A landscape with many peaks, sampled at points; each row gives a point and its height.
From any point a climber steps to the highest of the 6 points nearest to it. It stops when none of these is higher. Distance is the straight distance between rows; heights are no part of it.
J323: [-26.8,   9.4,  25.5,  17.5, -28.9,  17.8,  -3.4, -22.7]  height 627
J539: [-14.6,  29.4,  10.9, -40.2,  -9.1,   6.1, -32.5,  -5.0]  height 427
J442: [ 25.1,  -9.8, -44.1,  24.4,  15.6, -22.4, -12.8,   4.4]  height 419
J944: [  2.1,  12.8,  -6.8,  -0.8,   3.0,   7.7, -25.0, -12.3]  height 454
J572: [ 11.0, -41.5,  11.0,  -9.6,   1.9,   8.8,  35.5,  13.4]  height 156
J135: [ -8.4,  13.5,  -3.7,  12.7,  -9.2,  15.1, -23.0, -23.6]  height 557
J211: [-19.1,  -2.3,  29.1,  36.7,  -9.9,  -9.1,  32.4,   2.9]  height 179
J57: [ -8.8,  22.4,   2.0, -26.8,  -4.3,   6.4, -23.8,  -3.1]  height 493
J858: [  8.4, -49.3,   5.0,   1.1,  -8.1,  23.3,  29.7,   2.2]  height 49
J376: [  0.0,   1.5,  -4.0,  29.9,  -7.4,   9.6, -11.8, -14.8]  height 470
J344: [-13.2,  24.1,   2.8, -25.7, -13.8,  12.5, -31.6, -11.0]  height 498
J426: [  1.8, -28.6,  19.4, -27.2,  -3.7,  10.6,  33.2,  12.6]  height 52
J381: [  0.4,   8.4,   4.5, -37.3,  13.5,  -5.6,  -0.9,   9.6]  height 215
J875: [ 10.8,   5.5, -18.4, -11.4,  25.4,  -9.4, -10.1,   2.9]  height 377
J222: [ -8.0,   7.2,   0.3,  21.2, -12.5,  12.9, -14.6, -17.2]  height 428
J16: [ 13.9, -11.4,  -8.1, -15.7,  21.5, -18.2,  13.1,  19.3]  height 479
J277: [ -6.7,  -6.5,   9.0,  46.8, -13.2,   4.4,  16.0,  -8.8]  height 309
J631: [  4.6, -37.4,  19.3, -19.4,  -2.1,  13.4,  34.9,   8.8]  height 75
J724: [-21.2,  -1.4,  25.7,  34.4, -17.2,   3.5,  23.7,  -3.9]  height 238
J973: [ 19.8, -14.7, -38.1,  48.4,   3.0, -13.2,  -2.4,  -5.8]  height 213
J89: [ 14.9,   2.4, -26.3,  17.6,  16.9,  -6.6, -12.0,   2.2]  height 610
J684: [ -8.6,  26.2,   4.5, -37.3,  -6.8,   0.9, -25.9,  -4.2]  height 451
J61: [  8.5,  -8.0,  -8.3, -19.2,  17.1, -15.8,  11.0,  20.4]  height 555
J72: [  3.2, -12.5,  18.0, -36.8,   3.9,  -0.9,  23.9,  15.4]  height 124
J293: [ 18.2,  -5.0, -30.7,  23.6,  12.0,  -9.0, -16.1,  -1.5]  height 474
J485: [-15.2,   7.6,  12.4,  25.5, -19.0,  18.8,  -5.1, -18.8]  height 426
J351: [ -8.4,  20.4,   8.1, -47.8,  -6.2,   2.5, -19.2,   2.6]  height 415
J809: [ 17.5, -30.1,   2.5, -13.5,  11.7,  -8.8,  34.8,  24.8]  height 429
J749: [ 25.3,  -5.7, -39.3,  21.8,  13.1, -18.0, -10.0,   2.2]  height 416
J44: [ -0.8,  16.0,  -5.6, -25.0,   7.9,   1.4, -18.1,  -0.9]  height 425
J398: [  9.4,  -4.7,   3.4, -33.3,  13.9,  -7.9,  11.3,  16.9]  height 545
J340: [  4.9,  -5.2, -12.6,  45.8,  -4.1,   2.2,   0.4,  -9.8]  height 371
J452: [-24.2,   5.7,  25.6,  27.5, -21.0,  10.8,  16.8, -11.9]  height 314
J897: [ -1.3,   5.2,  17.0, -47.8,   2.4,   1.6,   7.6,  12.0]  height 111
J888: [ 19.7,  -6.0, -10.5, -14.5,  25.6, -18.3,   4.9,  18.3]  height 372
J495: [ 23.2, -22.2,  -8.8, -18.9,  20.9, -19.4,  27.8,  23.0]  height 666
J352: [  4.6, -21.4,  13.3, -24.2,   8.4,  -1.0,  30.7,  19.8]  height 147
J29: [ -9.1,  24.0,   0.0, -15.4, -11.2,  10.8, -28.8, -16.7]  height 556
J206: [  3.7,   4.5, -20.5,  22.2,   0.1,  -1.1, -15.8,  -9.7]  height 667
J174: [ -5.4,  17.6,   4.7, -41.7,   4.2,  -0.8, -10.2,   5.6]  height 339
J729: [-11.1,   0.4,   8.7,  39.1, -18.2,   4.9,   6.8, -11.0]  height 282
J108: [ 23.3, -10.7, -27.5,   0.0,  27.2, -25.9,   3.2,  16.5]  height 495
J877: [ 15.3, -18.5,  -2.2, -23.3,  20.3, -12.9,  24.8,  23.2]  height 431
J590: [-30.4,  11.2,  35.2,  24.4,  -7.3, -13.0,  35.2,   8.8]  height 122
J836: [  7.6, -13.2, -18.4,  56.0,  -9.6,  -4.2,   1.9,  -9.2]  height 354
J797: [-16.1,  18.9,   2.4,   3.5, -17.6,  11.8, -30.2, -19.2]  height 654
J39: [  9.9,   5.3, -15.8,  12.9,   6.5,   2.5, -21.5,  -9.3]  height 544
J430: [  9.3,   6.0,  -7.5, -24.2,  16.2,  -5.6,  -2.2,   8.5]  height 263
J362: [ 12.2,   7.1, -14.0,  -5.9,  12.5,  -6.6, -16.3,   0.7]  height 615
J962: [-23.7,  18.2,  15.6,   7.6, -34.8,  22.4, -24.2, -27.0]  height 392
J841: [-31.7,  13.0,  39.8,  17.9, -13.9, -11.3,  29.0,   5.4]  height 130
J110: [-17.1,  11.1,   8.2,  14.9, -21.6,  18.4, -19.2, -18.5]  height 539
J880: [  1.1,  11.0, -12.7,   9.6,   5.8,   4.1, -22.1,  -6.4]  height 473

Two climbers start at each pair of points below. Name the first point that both come to, or write none.
J973, J729 | J206
J174, J539 | J29
J897, J684 | none
J631, J72 | J495
J426, J352 | J495

Where does a climber stop that starts at each point below?
J724 | J323
J351 | J797
J381 | J495
J590 | J323
